Points on a hilly landscape, in no order, each with its height.
From any point a ball rolls to the lowest of the 2 points nearest to it. It stops when none of these is lower. Distance is the straight distance between rows; heights are no part of it.
Zus height 7.74: [181 171 162 133 130 124 144 117 128 154 127  86 146 125 161 144 101 155
 130  76  94 121 119  77 104 148 141 128 110 157 160 114 125 106 121 125
 158 154  90 121 165 115 139  67 116 125  82  99 146 113 155 101  99 127
 108 172 138 142 163 115 164 127 143  81 122 104 101 148 178 108 167 109]
Tes height 5.81: [161 110 191 116  93  85 134 120 110 119 126 121 114 121  96 143 119 178
 123  97  40  98 154 131  92 146 116  99 128 124 124 117 157  97 106 147
 118 185 108 120 172 170 103  86 129 118  77  92 143 114 121 112  89 144
 119 178 180 151 140  99 168 126 161  93 156  94  79 185 171 132  98 143]
mibip height 7.37: [150 156 128 134  94 171 106 162 138 149 115 143 151 183 181 178 116 141
 108  96  75 143 123  59 150 174 134  75 107 133 141 161 132 122 135 122
 128 106  71 157 232 100 114  92 151 129 159 152 101 151 165 161 125 133
  97 130 131 163 116 127 118 177 148 125 104 153  86 122 139 149 141 123]
gifa height 6.89: [121  85 129 104  81 116 136 141  99 100 153 172 108 114 117 191 137 153
  85 110  28 111 165  75 117 147 131  95  70  98 117 146 104 131 119 134
  84 145  60 165 165 144  56 118 130 136 142  86  93 135 135 147 106 161
  85 141 169 120 111 108 119 103 157 135 159 137 108 146 178 173 122 145]
sebu height 2.69: [195 162 103 160 149 101 159 136 120 165 151  94 160 157 120  85  88 127
 128 143 146 115  96 157 197  78 145 113 154 155  93 159 119 125 103 106
  95 128 143  95 152 123 137 128  69 128 144 133 148 166 141  73 130  96
 119  96  95 167 149 127 143 116 156 134 104 151 158 134 178 170 182 100]
vuzi height 6.92: [160 118 160 136 102 154  74 150 135 118 131 166 125 194 148 146 115 157
 109  83  97 101 125 126 147 197 142  75 110  89 153 134 156 124 135 133
 113 115 115 127 193 100  89 110 153 135 155 161 101 107 165 154 112 146
  86 126 150 129 126 128  96 166 126 120 152 141  98 128 130 117 152 117]
dupo height 7.28: [127  73 100 105  72 119 134 142  88  96 151 162 123 126 116 169 141 135
  95 109  68 127 168  81 143 109 126 126  73  89  99 167 110 131 160 107
 108 116  63 173 136 123  69 155 125 133 152 113  75 128 122 145 127 136
  99 116 139 101  90 103  95  66 138 150 156 166 120 116 160 172 141 154]
kupa height 3.39: [137 125 121 128 143 138 163  98 130 202 165 100 178  95 157 147 121 134
 122 147 100 129 162 108 179 120 122 160 102 143 145  87  79 110  96 137
 144 129 123 119 154 136 116 192  87 122 141 149 107 163  86 135 185 171
 124  95 115 157 122  71 105 115 176 111 115 146 207 134 139 144 120 127]
zoda height 2.74: [100 137  75 143 115 122 152 160 102  96 122 144  98 141 123  92 112  92
 119 192 183 192  80 143  88  90 166 166 185 119  81 156  80 130 133 141
 151  93 156 141 127 101 118 145 143 105 143 160 146 134 167 108  88 119
 220 107 101 143 117 156 145 146 104 135 155 124 103 127 131 149 117 143]
dagek height 4.58: [106  99  88 127 117 156 101 105  91 110 114 156 147 195 129 143 153  81
 148 134 166 110  71 159  96 171 154 111 153  89 110 131 105 124 118  98
 185  40 154 181  82  47 131 184 125 113 208 102 133 103  89 108  94 139
  89 112  93 112 127 162 114 144  88  94 140 120  93  26  82 154 116 138]
mut height 5.90: [132  78  78 111 143 150 139 106 104 166 151 120 179  68 107 162 176  95
  88 140 135 117 146  88 182 127 119 113  84 123 168 135 118 149 129 111
 120 134  92 117  84 144 140 193 133 153 172 127  87 138 105 194 211 163
  87  97 118  80  77  96  61 134 157 165  97 149 170 114  31 149 130 151]
Rika height 0.73: [132  60 204 127 117 102 119 137 124  78 129 130  83 166  98 123 144 143
 128 148  46 105 191 176 158 131  88  84 145 122 110 132 187 100  93 116
 104 164 161 179 133 143 135 138 150 117 112 110 111 143  93  97 108 144
 168 140 161 117 176 122 144 116 180  90 149 127 106 154 196 154  82 141]
rugo height 2.33: [129  96 174 112 132 135 100 102 120 120 122 146 147 109 115 159 173 159
 142 125  84 131 142 129 121 167  87  85 116 130 154  84 144 145  93 146
 119 158 137 141 106 137 156 175 165 140 122 109 120 128 115 116 169 138
  88 139 108 105 173 140 189 146 146 121  88 112 160 136 147 150  64 153]
Sofuz height 2.52: [108  79 110 154  94  76 133 106  90 132 156 118  88 170  86 123 177  90
 115 116 129 110 121 184 134 129 108 117 133  84  84 145 128 110  55 120
 142  75 209 160  66  64 151 237 103 111 181 104  93 114  72  68 104 136
 109 112 111 107 141 103 121  87 159  91 131 105 132  83 151 171 111 176]
Mik height 2.97: [161 105 104 119 154 137 117 129 129 124 117 139 110 168 120  81  98 123
 175 111 180 111  91 163 113 138 133 131 107  93 124 140 176 110 168 121
 115  89 152 101  87  82 106  75 115 139 122 144 163  95 134 135 108 104
 122  89 132  88 132 111 130  93  85 107 202 165  93  87 136  80 175  80]
mus height 3.82: [123 131 130 169 157 153  95  94 167 114  82 161 142 135 143 110 107  90
 180 115 197 122  80 163  84 202 144  78 174 132 140  87 153 131 113 133
 201  82 134 173  71  82 142 133 126 160 159 140 163 111 125 115  96 147
 115 160 117 110 163 203 120 170  63  97 129  99 137  64 137 108 109 136]
fam height 1.85: [194 167 109 125 142 135 119 124 154 124 101 129 149 108  93 100  88 103
 189 121 143 106 114 162 155  98 128  85 130 186 141 149 174 148 132 106
  83 144 137 109  82 110 156  68 111 158  68 142 164 133 121 113 100  86
 164 132 114  78 186 168 178 102  90 129 123 146  96 103 155  91 170  96]
fatud height 2.07: [105 119 101 116  94 174 127 165 122  91 107 179  95 138 145 143 122 122
 102 168 127 171 120 110 111 106 124 159 145  90  72 155  86 148 145 127
 147  96 128 167 174 111  83 153 148  92 146 135 112 140 149 142  85 140
 179 122 122 144  77 146 132 155 136 122 131 147  85 121 130 164  92 136]
Kazam height 6.37: [141  78 160 117  85  92 121 129 119 145 153 130 124 111 118 178 134 169
 121  90  59 101 166 104 113 159 122 125  86  94 130 103 112 113 106 160
  96 146  87 122 165 148  89 121 129 122 106  80 122 119 101 155 129 176
  93 130 171 153 122  69 125 127 166 110 171 125 133 147 168 129 105 141]
Keleg height 4.90: [146 139 174 123  97 125 127 160 154 102 104 182  93 120 124 156 106 162
  99 156  70 130 170  84 115 128 132 109 137 156 104 158 109 134 116 144
 128 201 159 124 214 163 102 113 118 133  91 132 142 152 144 144  72 135
 174 151 147 150 127 128 184 154 147  88 156 104  59 215 170 150 114 122]
zof height 3.84: [127 182  90  92 136 109 127 175 140 105 119 151  92 103 129 114  90 126
 135 146 184 157 108  66  85  69 178 159 142 154 104 150  67 157 188 115
 108 139 128 102 150 141 117  81 143 139  73 149 150 109 175 148 103  77
 170 125 134  95  89 127 164 115 109 141 143 148  71 160  89  91 162 110]
tuzu height 3.42: [110 122 121 130 175 139 137 121 158 152 145 109 146  79 132 120 156  82
 109 113 197  98 139 142 153 133 122 119 118 151 169 101 160 159 116  97
 139 115 118  77  99 140 192 134  93 192 172 139 149 156  69 157 193 142
  92 101 112 130 121 142  34 154  96 206  85 115 198  72  44  98 153  97]
dobar height 3.97: [189 103 162 152 152 123 109 126 163 141 134 139 118 174 123 108  92 151
 172 116 125  75 112 177 157 153 136  82 152 121 136 141 184 102 119 157
 116 135 179 117 139 102 108  86 131 138 112 150 148 120 140 135 115 139
 133 111 158 133 162 117 154 129  93 108 153 120 123 103 168 107 142 108]
mori height 6.39: [111  86  91 104 116 160 118 115 127 183 153 155 179  73 147 183 138 128
 126 147 104 115 184  74 158 127 105 125 100 118 156 126  97 132 178 127
 130 145  74 150 116 173 101 192 130 121 142 135  74 121 112 179 185 152
 114 118 122  95  77  85  78 121 159 136 124 153 174 127  75 149 107 140]
nep height 4.20: [110 111 144 138 151 181  73  60 139 107 111 155 161 179 142 138 146  83
 159 119 179  99  92 163  94 217 136  63 167 118 146  96 169 136 116 114
 209  71 134 174  80  64 155 158 126 138 191 125 134 113 107 115 127 134
  78 122  95 104 147 175 118 175  90 100 114 113 135  44 108 115  99 120]
Roko height 3.07: [105 207 111 113 112 141 105 147 174 107  98 109 120  85 128 157 126 123
 130  95 181 145 125  47  93 102 176 121 105 177 158 114 118 157 149 133
 133 131  62  99 124 179 152  76 139 178  80 114 152  99 146 144  80  87
  93 168 146 123 120 152 127 156  91 186  84 128  83 137 108 103 148 125]
guz height 2.53: [112 213 105 105 143 141 125 141 158 123 120  86 147  84 144 147 150 115
 120 125 196 118 141  47 109  61 181 140 111 169 160 124 118 164 163 113
 122 127  74 113 124 161 148  81 136 169  99 106 142 141 125 160 116 117
 127 144 114 157 124 126 134 133 106 194  70 162 119 136  76 124 133 103]
firid height 3.57: [129 175 147 111 125 122  95 109 150 118 105 111 123  76 137 145 114 155
 131 106 156 114 138  85  82 100 129 153 127 171 138 109 138 131 124 109
 148 150  93  76 117 180 155  91 124 150  70 101 167  90 131 108  69  98
 122 181 157 111 140 151 165 115 105 142 120 134  87 156 141  89 131 102]
Tid height 6.57: [137  89 163 104 101 139  81 124 117 102 136 145 117 170 141 160 146 148
 127  88  87 113 134 108 109 221 129  70 113  80 157 150 175  88 148 121
 128 103  92 173 140  83  84 129 150 130 158 109 106  76 125 136 102 135
  69 142 128 122 132 125 101 141 122 111 162 141  94  94 136 127 120 114]
bira height 2.43: [133 136 134 104 161 124 164 104 119 188 158  86 189  98 133 105 120 153
 128 143 131 125 159 120 159  90  96 161 124 138 129 101 140 105 113 108
 161 141 125 135 108 157 170 161  84 101 110 131 118 149  51 108 192 148
 132 110 108 121 143 104 124 103 159 112  89 154 203 122 110 107 109 136]
lorov height 4.82: [102  74 181 135 127 123 131 131 145  78  87 170  82 113 116 119 119 167
 165 158 102 159 130 163  95 132 112 142 153 131 127 114 154 134 141 168
 111 191 175 119 136 188 130 131 165 136  97 140 153 110 154 116 115 115
 167 152 144 106 134 150 172 139 126 123 186  98 100 174 130 113 100 132]
funa height 6.03: [129 130 114 118 102 151  92 127  99  62 108 183 137 169 124 170 160  96
 123 119 131 138  76 135  97 174 146  91 155  97 103 127  86 164 108 128
 137  66 140 164 147  96 111 123 172 125 164 129 122 121 148 124 110 138
 118 131 120 123 118 167 148 175  87 115 105 112  85  84 110 175  90 174]
Pel height 5.72: [110 112 119 117  59 140  58 144  97  49 121 197 132 172 139 165 167 107
  93 137 117 149 119 121  91 183 135 102 132  73 118 119  76 147 108 140
 104  66 144 167 157  96  96 143 168 119 178 122  82 115 156 148 130 134
 126 116 128 110  86 130 137 167 123 113 145 157  88 127 120 172  92 181]
pov height 3.28: [ 97 155  61 130 131 102 138 171 130 106 123 162  90 100 108  76 111  96
 145 174 212 170  76 134 103  70 189 138 165 151 107 143 101 153 152 136
 115  99 138 116 118  92 110  95 150 132  87 172 148 109 165 169 113  98
 183 127 117 113 112 161 153 139  63 160 151 144  95 114 100 109 146 131]
lem height 1.88: [ 64 211 104 105 133 148 117 166 167 124 122 117 122  98 147 118 161 114
 108 136 186 131 165  56 132  69 212 134 108 135 130 164 142 167 192 134
  82 138  72 124 131 173 128  85 147 139 107 145 125 137 123 174 143 100
 160 149 106 149  77 126 111 133 123 203  64 164 128 146  20 130 122  98]
meva height 1.54: [138 182 148 113 154 140 152  87 129 171 139  93 168 108 130  94 129 160
 122 146 129 138 159 161 161  89  90 145 162 164 128 150 152 116 106 109
 172 160 134 136 110 155 156 138 104 104 123 147 132 146  97  89 161 137
 126 155 117 150 164 165 143 138 153  98  77 112 191 157 112 124 119 116]
Dat height 6.86: [165 211 119 166 151 107 148 162 163 158 102 129 120 119 137 145 123 119
 168  71 105 116  94 110 138 160 142 123 116 190 171 115 137 155 133 132
  96 175 121  88 163 147 157  51 144 194  42 149 151 133 173 191 146  98
  88 127 125 136 125 155 212 137  81 143 138  96  95 143 169  76 164 157]
dakul height 8.99: [ 71  98 131 143 138 110 168 120 131 152 128  77 127  60 133 110 148 130
 114 150 129 148 156 136 114 103  71 200 139 106 141  70 115  82 141 152
 144 144 148 106  72 187 154 166 120  63 118 113 116 133 107 117 172 161
 160 138 141 128 126  83  79 103 153 112 132 137 183 153 125 120 124 142]
nekir height 1.57: [ 48 112  95 123 171 135 159 162 159 157 127 100 102 102 127  84 124 101
 104 219 172 194 126 138 100  88 137 188 153 119 144 101  78 108 135 121
 125 125 169 143 105 156 169 174 118  94 149 148 120 133 132 120 147 134
 226 113  79 131 112 131  97 124 102 162 113 133 168 149  85  92  97 135]
Ravu height 2.48: [186 129 102 131 142 128  91 121 150 133 109 138 139 125 119  77  57 129
 200 130 180 100 113 151 106  98 114 129 150 138 144 141 187 123 143 108
 110 118 166  92  58 100 141  57 103 142  80 124 180  94 145 120  82 102
 158 111 120  77 167 115 133  78  98  99 188 175  87  83 151  65 183  78]
rut height 2.02: [ 87  92  94 161 148  81 160 117 107 157 181  89 114 161  79 106 147  93
 101 130 138 159 128 183 147  82  71 145 129 104  95 142 116 106  94 112
 162  77 203 161  78  97 176 214  76  76 186 111  99 129  72  49 129 114
 120  99  84 110 135  96  86  91 157  90 126 115 148 124 150 136 120 186]
Mani height 4.30: [152 154 115 143 137 136 143 113 139 178 146 101 156  99 173 126 123 141
 107 153 141 145 133 130 130 132 154 185 111 145 143  84  47 123  83 156
 151 117 121 116 166 112 121 146 106 120 171 143 141 154 144 142 143 152
 134 115 134 174 118 111  96 136 136 118 130 118 179 134 133 137 124 127]
Zinis height 7.12: [150 202 109 153 136 148 162 138 159 156 109  97 124 134 151 171 129 121
 149  62 104 118 101  98 144 176 141 114 106 187 140 128 130 148 154 113
 100 161  83 117 169 138 180  61 135 186  82 136 134 154 175 163 144 103
  54 110 121 158 131 153 177 129 135 163 120 110 111 136 161  95 192 123]
val height 8.69: [ 83 121 144 155 137  75 148 103  86 137 153  71 125 100 144  93 124 154
 138 122 136 119 149 177 112  79  95 197 163 128 127  93 153  77 165 147
 157 143 136  71  90 171 116 109 109  51 115  75 108 143 137  94 155 162
 152 145 177 139 128  58  70  90 203  77 163 135 166 180 164 104 134 144]
das height 3.99: [124 166 172 104 129 116  86 116 164 146 105 126 140  98 155 145  97 192
 149 130 141 136 146 103  59 131 113 172 149 156 134 117 118 132 131 141
 171 187 119  77 144 192 146  97 130 127  83 117 169  84 129 129 100 111
 123 188 162 116 114 139 171 148 109 101 147 115 108 162  97  90  96 106]
rog height 4.94: [158  96 150 146 144 129  88 102 108 104 166 139 171 194 102 147 166 126
 154 116 134 103 105 163 139 204 122  97  90 105 132  93 135 139  96 135
 115  73 144 121 136  76 148 156 134 167 174 138 125 154 104 141 177 120
  61  94 105 128 142 104 147 146 113 114 126 139 162  95 138 136 112 134]
vini height 8.38: [142 148 143 162 132  78 142  94  79 140 158  59 155 102 125 113 133 154
 125  69 131 108 144 160 118 112 127 178 139 141 129  75 153  98 122 157
 135 141 118  71  80 136 118  87 119  80 104  76 111 134 127  99 142 130
 105 150 178 148 155  76  93 110 153  95 126 120 170 167 158 111 156 127]
Tir height 0.96: [ 74 126  84 129 157 117 170 130 128 148 138  85 114 137 125  77 106 103
 101 195 161 185 103 138 125  59  96 187 158 110 104 134  91  99 152  94
 127 116 178 142  80 137 175 164  90  80 136 129 139 118 114  75 139 111
 212  99  55 114 132 127  92  95 136 122 115 152 150 157 107  93 105 144]
Bagu height 5.58: [127 108 157 139 128 125 166 127 128 103 118 111  93  93 119 114 136 139
 123 122 113 115 132 145 137 117 125 174 124 117 117 105 117 122 131 143
 122 153 135  94 125 147 103 128 146 106 118 132 128 130 144 124 132 149
 156 143 160 139 117 131 105 120 120 153 130  98 156 142 134 131 153  99]
fot height 2.12: [147 123  98 172 147  85 171 156 120 142 158  92 134 162  81  88  97  94
 117 166 155 162  90 175 183  87 115 128 131 123  73 145 119 124 115 117
  84  98 174 119 135 135 178 153  61 122 124 139 150 151 105  65 140  76
 150  81  77 133 150 108 102 113 152 115 105 163 154 167 190 166 125 148]
gegu height 7.81: [156 131 116 102 119 169 135 125 124 145 132 113 150 142 158 144 140 123
 116  71  91 124 130  48 154 153 132  92  56 132 142 131 146 125 164 111
 145 121  50 164 147  91 116 112 147 143 151 139  99 125 137 147 141 114
  66 120 125 108 117 131  84 138 143 134  87 152 122  96 116 140 179 116]
mir height 5.41: [139  92 110 124 127 141 127 105  96 130 156 130 168 117 118 163 180 110
 110 123 115 127 125 143 151 177 108 114  86 110 160  99 120 161  92 120
 119 105 128 110 103 100 148 173 149 153 177 128  94 154 113 162 195 132
  53  87 111 100 106 107 111 147 128 157 113 138 183  98  93 152 130 145]
novi height 2.19: [ 44 144  91  90 144 158 136 140 146 131 123 117 121  74 117 101 151 101
  96 183 188 177 132 103 112  71 164 160 130 128 135 137  88 154 167 137
 128 129 135 150 104 165 153 162 125 124 132 149 114 138 120 158 172 144
 187 118  88 141  90 113  87 154 112 188  86 138 144 124  37 106  83 105]
fabik height 7.44: [171 167 132 126 133 139 167 124 106 145 128  79 154 125 151 159 151 150
 134  72  82  93 126  72 133 152 120 128  82 168 147 114 136 124 128 122
 112 174  78 110 161 146 148  75 121 158  81  90 135 133 118 146 128 117
  90 133 136 143 152 122 175 105 135 119  96 115 118 135 173 102 184 134]
vafu height 5.33: [154 112 178 109  99 127 128 136 135 102  99 172  89 149 127 144  92 174
 117 159  45 106 172 135  98 133 119 111 144 142 121 188 153  98 117 124
 122 205 149 123 192 150  81  80 133 118 103 112 147 121 130 146  76 134
 140 178 172 142 125 104 172 148 137 110 181  84  58 174 154 131 111 110]
Ruli height 4.43: [120 104 185 117 127 137  90 132 161 131 102 155 123 116 134 146 109 186
 168 138 127 145 143 140  73 151 104 160 132 120 121 104 135 125 146 144
 148 158 145  98 148 183 120 124 146 125 109 133 155  98 133 155 141 132
 140 156 150 112 117 136 165 169 120 105 186 114 121 159  89  89  92 117]
Zade height 1.65: [109  56 194 164 123  85 104 114  99  84 153 108  65 166  87 109 156 127
 117 125 101 109 159 201 152 149 105 114 140  88  95 114 165 109  68 151
 102 115 182 155 106 112 136 184 132 124 159 117 109 146  91 116 107 151
 148 142 168 148 158 109 121 102 168  82 139 125 146 140 193 151 104 165]
bapi height 3.74: [147 161  73 161 149 144 158 136 157 171 121  91 157 119 182 145 130 112
  85 127 151 145 113 117 149 135 166 164 104 158 166  92  47 141  90 161
 153 130  80 123 192 104 106 113 128 123 186 145 133 169 153 174 158 145
 133  99 134 213  97 114  83 155 131 182 116 108 165 120 116 146 139 124]
lileg height 1.56: [101  79 181 113 122 134 138 130 126  70 113 149 103 147 102 143 162 158
 133 159  36 147 167 166 143 143  95  79 116 126 131 132 168 131  96 127
 114 185 129 181 115 173 147 159 144 128 100 102 108 135 114  83 125 124
 123 145 134 107 175 164 169 113 156 130 128  90 127 145 164 175  68 162]
Fabam height 8.08: [162 204 133 160 145  87 133  89 100 152 157  61 165 109 139 118 110 142
 118  74 134 120 135 123  97 113 131 144 129 176 160  96 134 130 117 140
 144 135  94  85  96 120 153  50 115 117 102  89 135 121 146  90 116 134
  94 173 144 145 175 127 128 128 146  79 121 134 138 182 170 100 169 142]
kekof height 3.46: [159  93 131 168 150 113 139 129 150 132 129 131  91 179 147 103  85 127
 160 115 171  81  93 182 140 135 152 113 149 112 129 150 176  85 142 143
 123 109 175 102 134  96  88 105 111 125 142 163 156 107 154 138 109 123
 145  91 163 123 130 100 114 116  97 131 191 144 115 104 149 107 187  72]
deba height 4.39: [125 146 136  84 127 119 153 172 126  74 102 169 102 108 113 143 107 152
 131 154  93 162 125  64 118 107 143 123 122 153  91 164  91 160 175 131
 106 177 141 115 188 170 122  98 140 143  82 145 148 136 167 138  87  92
 178 128 136 111 113 130 200 134 117 128 147 103  56 187 126 133 122 127]
poz height 5.31: [ 74  74  93 123  56 150  85 149 101  73 118 175 112 174 138 102 154  94
  93 157 144 166 113 128 134 148 134 136 124  63 103 142  88 138 151 118
 111  73 143 156 131 106 113 190 163 109 190 155  89 116 160 145 152 123
 161 100 135  87  80 134  87 134 114 152 161 154 111 117  66 167 112 168]
rezib height 4.92: [ 73  74 127 119  98 149  91 125  89 117 117 156 143 176 136 133 148 125
 143 147 149 131 111 140 100 162 106 135 133  65 109 143 130 128 142 108
 165  59 143 151  86  91  93 200 159 115 201 122 106  96 116 147 151 141
 104 130 111 101  82 137 115 127 125 123 181 148 115  65  69 144 108 137]
vafal height 5.96: [139 154 131 152 130 114 158 158 154 111 129 141 106 105 132 139 117 133
 130 116 129 132 113 133 139 145 150 146 109 137 133 114 108 153 124 166
 106 160 122  99 151 145 108  95 162 137  97 154 140 128 175 149 130 134
 145 128 160 141 117 152 138 140  94 163 133  97 130 157 133 115 166 124]
lat height 2.91: [134 134 173 116 135 153  74  82 146 135  99 141 137  96 120 136 152 162
 155 113 136 120 135 133  76 161  96 132 127 138 155  70 158 150  98 137
 148 135 122 111  79 161 157 139 150 158 102  99 154 105 109 113 138 133
  96 179 141 100 146 186 150 134 107 131 112 104 137 110 133 122  76 134]
zose height 4.44: [198  94 172 145 161 131  97 112 134 124 148 129 131 203 102 130 118 148
 180 111 131  67  99 184 158 181 133  80 131 109 132  96 172 126 104 135
  94  85 153 120 146  99 127 107 127 162 114 147 133 137 108 126 148 135
  89  94 135 142 173 105 152 119 131 102 143 123 139  87 161 108 101 113]
nama height 1.15: [185 146 131 111 143 122 120 122 118 142 140 134 151 150  99  75  96 124
 180 143 137 130 118 184 146  87  95 129 163 151 104 160 154 128 134 106
 114 134 177 126  84 121 156 109 108 121  85 129 158 136 107  79 108  96
 169 120 121 114 170 143 170 110 148  92 139 149 135 144 142 122 143  98]
zorab height 6.85: [ 30  81  90  79  86 165 100 100 122 183 121 147 162  47 115 160 163 138
 106 152 139 111 172  95 143 109  83 110 121 102 155 161 143 136 173 139
 107 183  49 140  84 178 133 171 135 129 157 122  84 114 124 179 164 138
 115 152 148  70  87 114  70 120 154 176  89 123 145 101  27 166 126 119]
Gunim height 1.86: [199 145 119 120 150 115 137 120 115 174 146 117 160 152 140  84  62 133
 146 144 135 108 109 166 159  63 128 131 172 141 108 166 146 102 156  89
 130 139 149 109 124  96 119 110  81  96 126 130 161 141 126  76 108 103
 139  93 109 134 152 103 139  94 148  98 136 166 130 135 155 132 170  65]
fen height 0.89: [ 70 181 100 102 142 153 135 168 170 139 114 138 112 104 172 118 137 112
 109 146 158 138 141  67 143 106 182 138 115 141 143 140  96 159 173 148
  82 141  85 115 159 168  89 109 162 113 116 164  98 150 179 179 160 107
 176 130 123 175  63 112  92 148 147 199  71 105 143 145  41 130 125 106]
lizod height 6.47: [152 187 143 172 137 107 134 176 177 162 109 157 130 126 154 149  89 153
 131 102  97 129 117  97 161 146 140 119 147 175 154 139 116 157 127 157
 120 199 144 101 208 154 117  77 144 149  65 162 160 137 182 178 145 129
 116 124 148 160 108 132 206 159 100 136 135  76  87 159 148 108 148 140]
dun height 2.42: [122  90 160 167 121  80 116  96  88 125 153 113  91 176 103 116 146  92
 131 105 146  86 106 188 111 165 141 118 158  92  94 137 142 103  60 146
 136  72 172 150  82  57 127 191 118 127 197 106  98 125  77  86  83 147
 102 142 142 162 165 120 132 101 132  86 154  90 139 102 157 163 120 158]
detom height 6.28: [144 116 144  95 115 157 107 122  90  88 117 160 127 167 128 157 146 136
 141 111 100 126  95 135 103 188 134  88 136 104 119 142 144 132 110 109
 149  87 130 174 126  75 103 130 157 129 146 116 116 103 120 107  98 130
  95 137 105 113 151 179 148 123 113 121 127 116 105  87 141 148 107 134]
zeged height 1.42: [ 98 134 120 113 109 172 145 135 116 131 109 140 114 109 147 122 127 144
 120 177 105 162 135 114 120 107 108 159 158 117  90 163 103 125 117 123
 171 134 143 168 141 124 106 166 150  88 135 126 113 128 127 107 110 153
 155 154 112 158 117 166 156 144 145 111 112 113 128 110 114 159  86 126]
kup height 0.53: [130 129 167 124 123 140 150 108 126 157 153 117 130 126 128 115 107 139
 123 171  95 140 174 155 170  94  92 137 170 140  99 179 123  89 111 121
 175 139 145 161 144 119 121 172 108  85 139 132 111 144  85  86 118 148
 150 137 116 159 138 146 142 135 175  91 100 135 156 128 147 153 108 128]
movi height 7.90: [178 133 110  98 132 160 159 148  94 121 122 115 146 155 118 127 140 108
 124  85  84 116 131  97 169 137 116  94  60 126 121 159 157 121 179  71
 106 124  65 153 156  86 110  93 115 161 123 124 120 126 130 125 129  88
  73 103 122 110 150 136 112  92 127 142 127 149  99 103 163 131 194 102]
bol height 3.38: [130 158 139 163 139 130  74  89 159 124  91 116 128 105 115 116 105  93
 160 106 169 132 122 148  87 171 112 135 159 157 174  71 158 143  88 145
 170  77 140 112  53 119 159 116 127 176 130 122 170  98 130 100  89 133
 122 193 137 103 171 210 113 133  62 132 117 119 153 100 154 103 100 152]
tuke height 2.75: [ 87 153  97  94 158 136 150 130 143 161 131 114 137  82 135 117 151  89
 109 153 194 136 152 109 152  70 152 165 112 146 158 109 104 149 147 124
 125 127 115 121 111 148 168 143  95 144 138 140 132 140  94 162 200 140
 138  92  88 139  95 122  76 139 112 202  58 155 194 110  52 111 124 115]
Podil height 5.16: [138 104 153 153 114  82 146 143 123  79 112 142  70 118 117  87 106 146
 133 140 107 126 134 164 100 106 105 140 171 124 108 136 151 113 131 163
 109 181 196  88 124 158 117 109 137 118 102 133 132 130 171 108  99 140
 189 151 171 118 138 137 159 111 129 115 177 107 107 179 159 118 151 116]
Fiful height 7.61: [143  94 109 111 114 125 175 131  80  72 133 129 110 129  95 121 152 104
  80  85  77 109 119 129 176 101 137 125  64  89  93 172 138 142 138  87
  96 110  97 143 124  85  86 146 122 126 134 123 120 127 113 115 111 126
 102  97 125 115 133 132 106  66 112 167 124 143 115 109 156 155 158 111]
Veba height 2.31: [ 94 173  81 147 163 117 158 169 172 156 121 115 129 105 180 143 147  91
 105 131 184 147 121 110 154 118 202 160 113 154 166 126  75 156 131 148
 105 115  81 116 169 137  96  94 162 130 143 166 126 185 181 188 165 119
 166  99 107 215  61 119  89 155 125 214  74  97 159 125  74 129 141 144]
favas height 1.48: [ 88 116  95 146 149  92 179 115 125 152 169  92 113 155  93  72 129  95
  90 152 148 168 105 170 172  58  85 151 147 118  96 147 136  98 132  99
 134 109 191 140  95 132 177 173  74  83 137 129 125 132  95  52 122 103
 165  89  70 127 141 110  88 107 151 112  93 129 169 154 142 110 126 146]

Where does a ball stop that starts at each point below?
rog => nama
dupo => kup
gegu => Rika
Keleg => kup
poz => Rika
lizod => fen
val => fen
Ruli => fen
Mani => kup
bol => Rika
tuzu => Tir

Call two points neighbours if one is among the 2 nearest of the other. Go from one point of each pair to the other, from neighbour to neighbour, staying as low as possible. Name the highest point that can't be avoided.
kup / Tir => movi
nama / Rika => sebu
fen / kup => Mani
Rika / Tir => Sofuz
